Points on a hilly landscape, in no order, each with its height.
A ball rolls from a point to the lowest of its 2 nearest points, and stops where none of them is lower. Distance is the straight distance between rows; heights are no part of it.
Sev: [162 147 129 117 111 153 136  78 178 108 133 119 102 161  90 116 157 117
 109  89  66 160 109  95 153 128 148 127 107  65 165 135]  h=676
balo: [142 106  94 162 171 128 172  95 128 124  96  93 145 143 121  99 136 100
 169 116  50 140  69 146 128 127 131 146  99 155 104 104]  h=697
fozuf: [192  94 138 142 165 160 120 171 187 146 117  86 127 187  74 162 125 124
 125 151 119 131 128 162  84 100 129 113 166 164 102 101]  h=578
guv: [ 68 164 192 108  94 112 142 175 107 134 131 122 114 129 136 158 149 158
 104 103 107 123 106 118 177 134 130 136 141 144 138 132]  h=493
dep: [128  79 124 113  73 125 136 113 179 119 116 149  65 143 129 183 174 163
 143 162  81 172 112 138 168  77 183 187 110  85 126 140]  h=435
sevum: [112 164 108  82 150 118  92  93  99  89  75 118 169 137 141 114 134 135
 125 170 183 138 152 163 146 107  75 109 125 156 126 144]  h=242
vit: [ 88 180  99  83 123 119 107  91 128 144 163 149 133 126 180  99 102 111
 134 116 167 119 158 148 153 132 175 140 124 109 123 205]  h=47
Fegid: [165 123  96 126 103 139  98 116 185 123 104 152 118 181 143 146 157 137
 126 127 145 172 174 133  97 116 144 178 103 136 114 124]  h=320
nizi: [148  85  95 139 162 110 114  89 171 156  92 137 123 145 144 167 104 125
 105 110 134 168 171 147 118 100 149 181 104 111 133 159]  h=276
mar: [188  69 145 166 139 136 181 137 148 147 101 126 147 161 100 128 143  74
 157  98  67 131  99 124 132 138 120 149  71 151 121 108]  h=671
mef: [166  69 117 151  89 151 109 147 147 149 159 143  81 106  87 148  94 144
 118 143 153 127 122 105  49 149 148 113 147 100 135 110]  h=586
zusun: [ 78 108 123 151 137 107 116 105 105 119  93 119 142 113 126 137 110 137
 122 102 128 140 148 152 103 100 111 141 142 113 160 127]  h=602
salum: [148 132 162 122  63 164 161  76 110 114 140 113  70  86  60 137 117 187
 116 114 100 129 114 110 120 118 125  92 149 131 131 144]  h=449
Gedo: [117 117 134 164 122 134 121 150 140 139 123 116 127 157 108 159 107 135
  97  97 128 130 158 122  96 111 120 133 137 137 143 101]  h=624
Tukes: [124 125  71 157  99 117 110 199 160  97 122 128  93 122  86 142 167 111
 164 154 152 107  93 124  99 190 128 144 136  89  92  98]  h=463
Rele: [ 67 141 101 124 117 141 109 115 130  76 148 124 137 116  91 131 108 144
 125 133 177  75 133 180  85 141 124  80 151 145 135 153]  h=337
gotu: [172  72 131 171 149 167 114  97 121 111  96 125 178 138 165  74 117 124
 168 119 136 140 138 135  56 128 114 129 108 146 124  71]  h=740
romon: [135 103 116 140 154 146  96 127 120  89  74 111 160 174 170 123 177 163
 168 208 150 149 148 179  98  73  97 129 144 135 134 100]  h=529
Mobu: [137 197 141 121 167 159 114  85  95 109 139 119 184 118 184  69  84 131
 104 117 183 121 165 116 132 111  84 101 128 142 135 106]  h=321
kig: [159 178  94 117 172 109 147  92 118 152  85  89 122 129 113 129 135 125
 113  81  89 169 126 110 142 121  94 150 121 156  98 122]  h=711
radep: [163  63 177 129 105 138 162 165 174 116  97 132 141 129 150 140 180 114
 166 153 115 121  82 146 137 163 161 136 106 145  65 149]  h=509
puged: [162  97 152 133 156  79 101 159  70 171  99 143 147  86 170 113 100 109
 103 136 147 149 150  75 111 140  72 136 127 102 121  89]  h=476
Ruma: [150  73 141 113 170  98  98 180 124 124  94 112 134 157 102 170 128 141
 111 178 134 130 140 153  93 105 107 116 156 144  84 114]  h=551
Velut: [113  61 124 147 181 134 176  85 111 114 142  95 140  92 167  88  92 140
 163 166  60 129  53 165 150  97 165 111 119 126 107 140]  h=637
Big: [ 79  96 105 142 187  93 160 108  76 144 145  99 135  66 134  88  94 112
 153 138  88 122  70 153 148 115 147 131 158  90 132 146]  h=609
rut: [212  92 139 153 141 169 123 191 200 110 142 100 117 152  68 167 138 115
 107 151 125 108  97 127 101 139 131  84 173 114 123 100]  h=596
Mub: [110 148 111 172 162  93 149 139 166 173 139 148 142 161 146 146 111  69
 113  80 104 125 132 100 156 153 143 169  81 117 155 103]  h=57
zupo: [ 92 216 139 124 187 118 125 147 144 137 156 136 147 191 183 140 123 123
  93 115 154 135 158 135 184 115 125 141 109 147 127 123]  h=450
talu: [ 72 149 137 101  71 109 152  75 111 134 100  83 126  91 105 116  88 114
 130  58  81 120  99 121 163 149 155 108 131 157 154 176]  h=357
vinu: [145 191 146 135 208 131 118 148 116 130 133 117 177 155 189  98 115 121
 109 128 167 123 158 111 152 117  89 122 128 138 107  88]  h=379
nebug: [147 107  94 142 163  86 148 124 164 187  96 126 122 109 131 160 109  75
 108  94 115 129 131 122 139 158 141 152 109 109 128 167]  h=204
pigel: [202  44 140 128  98 128 108 144 155 164 115 159 110  88 132 145  95 124
 122 150 149 139 126 105  38 171 143 119 130 130  92 134]  h=597
bulo: [183 103 146 148 137 175 157  88 129  99 118 136 182  97 149  64 105 107
 164  98 134 108  99 126  75 173 126  99  89 174 108 106]  h=752
Beka: [135 109 119 111 129 124  83 135 115 104 150 174 164 100 155  94  98 129
 134 175 214 117 153 146  70 154 114  93 145 118 118 146]  h=598
Vapi: [142 139 206  98 112 168 158 106 133 134 122 106 119 152 153 134 158 159
 126 113 112 144 138 143 172  84 146 146 106 169 124 157]  h=430
Fariv: [135  37 144 126  73 121 146 124 167 117  89 164 104 131 147 165 177 130
 172 153  81 154  97 126 136 126 164 175  80 123  94 129]  h=471
vusev: [ 92 133  79 102  90 131 115 160  90 162 194 151  47 114 124 146 151 113
 159 158 136 110 120 110 175 109 204 138 146  52 132 178]  h=688
kotik: [115 195 130 107 140 139 135  82 116 132 162 144 151 128 196  66  96 125
 116  97 133 131 148 102 158 128 150 152  92 136 135 133]  h=175
Kiz: [ 92 177 129  72 150 100  85 106  78 116 125 160 159 121 149 119 109 123
 106 162 205 135 183 123 182 107  59 109 124 135 140 152]  h=239
ginem: [ 96 158 121 176 165 102 131 168 156 149 102 131 166 195 143 148 156  92
 147  60  99 140 138 119 148 138 121 174  95 140 151  61]  h=224
Sofe: [175 134 170  96  90 152 121 111  73 112 135 135 102 110 112 103 114 187
 108 137 141 139 163  92  74 124  89  93 143 171  90 105]  h=492
Gugo: [132 130 172 153 106 155 167 148 155 125 175 145 161 130 138  92 125  99
 118 119 124  85 114 106 137 161 163 129 100 136 131 114]  h=774
zuf: [137 154 106 119 194 135 114  95  82 125 180 130 143  97 125  89  61 138
 102 148 167 110 167 137  96 107  92  89 161 128 140 121]  h=265
Pumo: [120 134 129 100 175 114 140 151 151 120 169 134 119 111 119 155 121 130
 105 179 153  82 125 168 154 125 149 116 157 128 102 180]  h=220
Kulis: [149  98 168 110  86 121 105 150  92 115  82 122 113 137 123 149 156 167
 124 140 135 151 157 118  95 129  90 121 144 159  85 105]  h=519
semep: [ 71 114 122 132  89  90 112 155  34 141 138 165 128  48 129 109 140 116
 163 130 163 104 132 115 104 140 116 108 167  66 131 146]  h=639
ferat: [132 157  96  99 135 120 115 130 159 139 143 151 123 135 117 150 121 115
 109 142 171 110 158 143 135 155 135 123 123 128 100 181]  h=151
nedeb: [138 119 187 105  85 123 142 163 157 153 131 144 137 198 136 155 155  97
 117  81  52 149 106  96 221 124 154 141  77 146 184 124]  h=606
zuvu: [ 99 162 148 149  79 140 127 130 153 147 158 145  96 140 114 159 111 129
  85  93 144 118 170  95 132 132 124 126 125 122 163 131]  h=642
Dugaf: [ 96  71 142 123 116 149 173  68 127 114 159  95 120  83 134 102  83 172
 155 147  72 127  65 162 151 105 191  96 143 139 113 179]  h=653
toref: [114 148 154 148 173 135 174 154 151 123 158  88 139 120 119 141 115 124
  97 124 107  96  88 154 163 118 152 118 162 140 125 142]  h=299
sop: [152 129  47 149 151 133 131 144 125 140 199 140  56 119  70 133 130 131
 140 166 138 125 112 125 116 123 138 141 152  65 125 119]  h=555
kimad: [138 204 113 108  81 146 116  99 169 122 144 129  86 154  79 136 132 119
  84  81 118 149 152  82 151 141 117 114 119  84 163 135]  h=659
mitoz: [100 142 203  82  91 105 138 157 115 164 132 149 119 139 185 153 139 152
  99 102  85 144 127  95 224 128 159 158 100 156 155 144]  h=557
Zemi: [108 122  87 124  79 114 107 130 157 128 158 180  71 138 134 151 161 143
 146 140 132 144 153 121 135  99 176 203 115  70 145 124]  h=392
Nom: [104 106 136 158 184  90 134 115  69 144  88  97 157  69 131 126  97 124
 117 116 122 146 103 133 147  99  82 126 150 108 157 115]  h=570
tobug: [107 127  52 155 116 125 138 150 155 121 138 104  79 102  72 135 148  98
 163 133 110 123  67 129 125 159 145 142 150  71 128 124]  h=516
munid: [164  90 123 117 101 126  94 111 138 140 114 176 147  89 161 120 103 126
 142 121 196 128 152 126  51 187 140 110 122 125 110 166]  h=607
Sarum: [ 79 129 172 127  74  93 135 170  43 168 161 146  97  43 141 127 137 131
 127 110 127  86 125  84 135 155 134 113 141  96 139 145]  h=605
denud: [167 192  78 126 186 144 148  87 120 122 190 117 116 121  98  93  98 144
 106 137 129 120 147 129 105 117 115 113 153 145 112 122]  h=210
Lov: [ 97 159 180 115  60 162 168  99 116 106 124  85 121 101  87 118 119 143
 111  81  91 110  91 116 143 136 138  93 146 168 139 142]  h=412
nur: [ 67 174 118  75  99  89 128 108 100 160 120  95 103  90 114 142 102 112
 122  86 117 114 124 130 179 141 148  99 163 135 135 206]  h=274
salur: [113 126 152 147 102 160 130 139 148 124 123 113 101 178  96 176 176 166
 128  98 100 158 156 146 137  58 124 166 139 146 167  98]  h=645
zun: [151 131 123  98  93 143 126  99  81 119 164 120  64  93  43 132 107 179
 104 137 130 118 146  95  89 128  94  82 156 150 118 114]  h=472
defik: [ 95 139 206 104  88  97 142 157  65 125 107 123 139  65 154 120 138 146
 116 109 120 112 109  97 153 158 105 113 136 142 118 133]  h=556
tane: [146  77 176 146 154 112 132 154  71 135  72 121 180  86 171 115 136 115
 132 142 143 143 103 110 160 113  71 131 124 117 135  84]  h=523
lokog: [ 88 113  98 111 127 106 124 139  51 157 176 162 101  77 145 119 134 121
 163 159 148  95 116 137 133 111 172 115 164  65 113 185]  h=663
labas: [129  92  94 161 144 144  94 119 111  86 116 145 185  96 155  82 102 137
 150 201 201 130 112 168  78 118 102 104 157 118 144 116]  h=584
likis: [153  61  89 151 135 144 114 155 150 145 187 145  55 126  68 174 100 148
 117 173 149 120 122 141  93 107 155 125 151  74 147 139]  h=573
zile: [ 64 193 126  56 148  79 103 113  76 148 117 134 120 110 126 143 120 116
 109 125 156 119 163 131 182 130  88  99 136 134 131 189]  h=137
Fal: [171 111 206  99  75 158 158 145 171 128 102 120 121 142 130 159 186 131
 111 137 116 131 114 126 170 139 148 123 122 150  99 171]  h=474
Susi: [ 89 143  80  79 133  92  62 110  80 106  95 132 141 134  80 111 122 122
 127 157 162 136 178 122  98 145  65  95 143 151 123 111]  h=309
tavir: [ 96 127  47 116 113 145  76 116 149  75 141 136 122 160  87 123 135 153
 149 169 184 100 146 167  56 159 136 108 133 153 132 122]  h=376
Tama: [166 127 149 117 168 108 127 137  99 151 135 143 127 111 173 122 112 151
  87 139 152 139 168 103 134 115 101 141 120 122 112 127]  h=438
devi: [202 152 117 126 151 136 172  72 154 150 136 116 110 125  89 107 128 111
 100 102  66 165 114  78 154 133 128 134 115 112 129 124]  h=690
giv: [102 181  88 124 134  86  90 159 123 102 105 124 154 156 125 123 153 121
 135 127 154 130 151 128 104 160  89 133 136 141  95 100]  h=375
gep: [113 123 156 142 102  95 151 178 139 163 164 140 115 160 112 151 125  87
 102  97  42 119  79  80 205 141 150 139  84 110 198 112]  h=638
Fabi: [ 90 147 133 173 158 130 117 149 129 108  85 112 194 184 171  95 179 111
 189  96 105 123 132 156 126 112 119 162 112 145 162  64]  h=368
lozas: [120 132  45 139 131 115  75 174 150 117 145 134 105 158  78 138 127 114
 143 155 172 110 141 123  68 172 120 133 140 119  99  91]  h=415
Fuf: [118 189 105 123 136 159 133  87 114  74 141  98 147 132  91  99 119 157
 126 125 143  98 130 167  96 127 110  83 151 182 120 129]  h=284
sog: [100 158 136 151 131 157  96 139 118  95  57 101 195 177 187  97 184 139
 191 149 147 131 154 175 120  89  80 142 141 146 176  82]  h=466
pipa: [133 200 165 105 140 144 140 141 205 146 134 130 138 192 155 162 144 113
  77 109 135 141 149 123 194 121 145 139 112 147 130 162]  h=500
pizis: [143 121  66 161 149 127 129  85 138 104  69 106 150 134 144  98 149 119
 172 118  99 156 114 148  78 144 121 149 112 142 105  95]  h=721
kul: [ 74 145 162 193 136 116 156 201 137 158 173 117 107 132 110 168 133 119
  96 104  93  95  99  90 171 142 133 136 131 106 180  78]  h=670
Dakes: [196  96 148 155 137 149 162 125 172 138 154 151 161  87 140 101  98  95
 121 109 135  95 112 106  90 183 148 108 112 142 117 121]  h=763
Fupi: [118  78  93 167 130 144 116  95 111  80  65 118 157 118 162 116 145 163
 180 210 139 153  99 175  70 103 100 106 151 124 133 117]  h=561
lubug: [149 101 177 122 100 125 156 160 120 145 105 148 146 171 139 148 160  98
 174  85  55 139 109 121 168 110 129 173  57 164 151  99]  h=641
Zikeg: [138 147 164 131 179 174 164 119 154 123 136  86 156 156 151 111 140 129
 135 121 108 120 110 180 165  94 154 132 130 173 118 140]  h=370
Melu: [152 143  95 111  66 159  94 118 186 100 167 190 100 172 133 132 152 151
 124 157 179 147 169 128 106 132 163 165 103  94 129 143]  h=353

For each start below, name the point where the ball stops.
kig | denud
Fal | vit
mef | denud
Velut | denud
zusun | denud
Fariv | Mub
bulo | nedeb
Beka | Mub

For each start below, name every point that the ball comes to, in order.
vusev | Zemi, Melu, Fegid, nizi, nebug, Mub
radep | Fariv, dep, Zemi, Melu, Fegid, nizi, nebug, Mub
Dugaf | Big, Nom, tane, puged, Tama, vinu, Mobu, zuf, denud
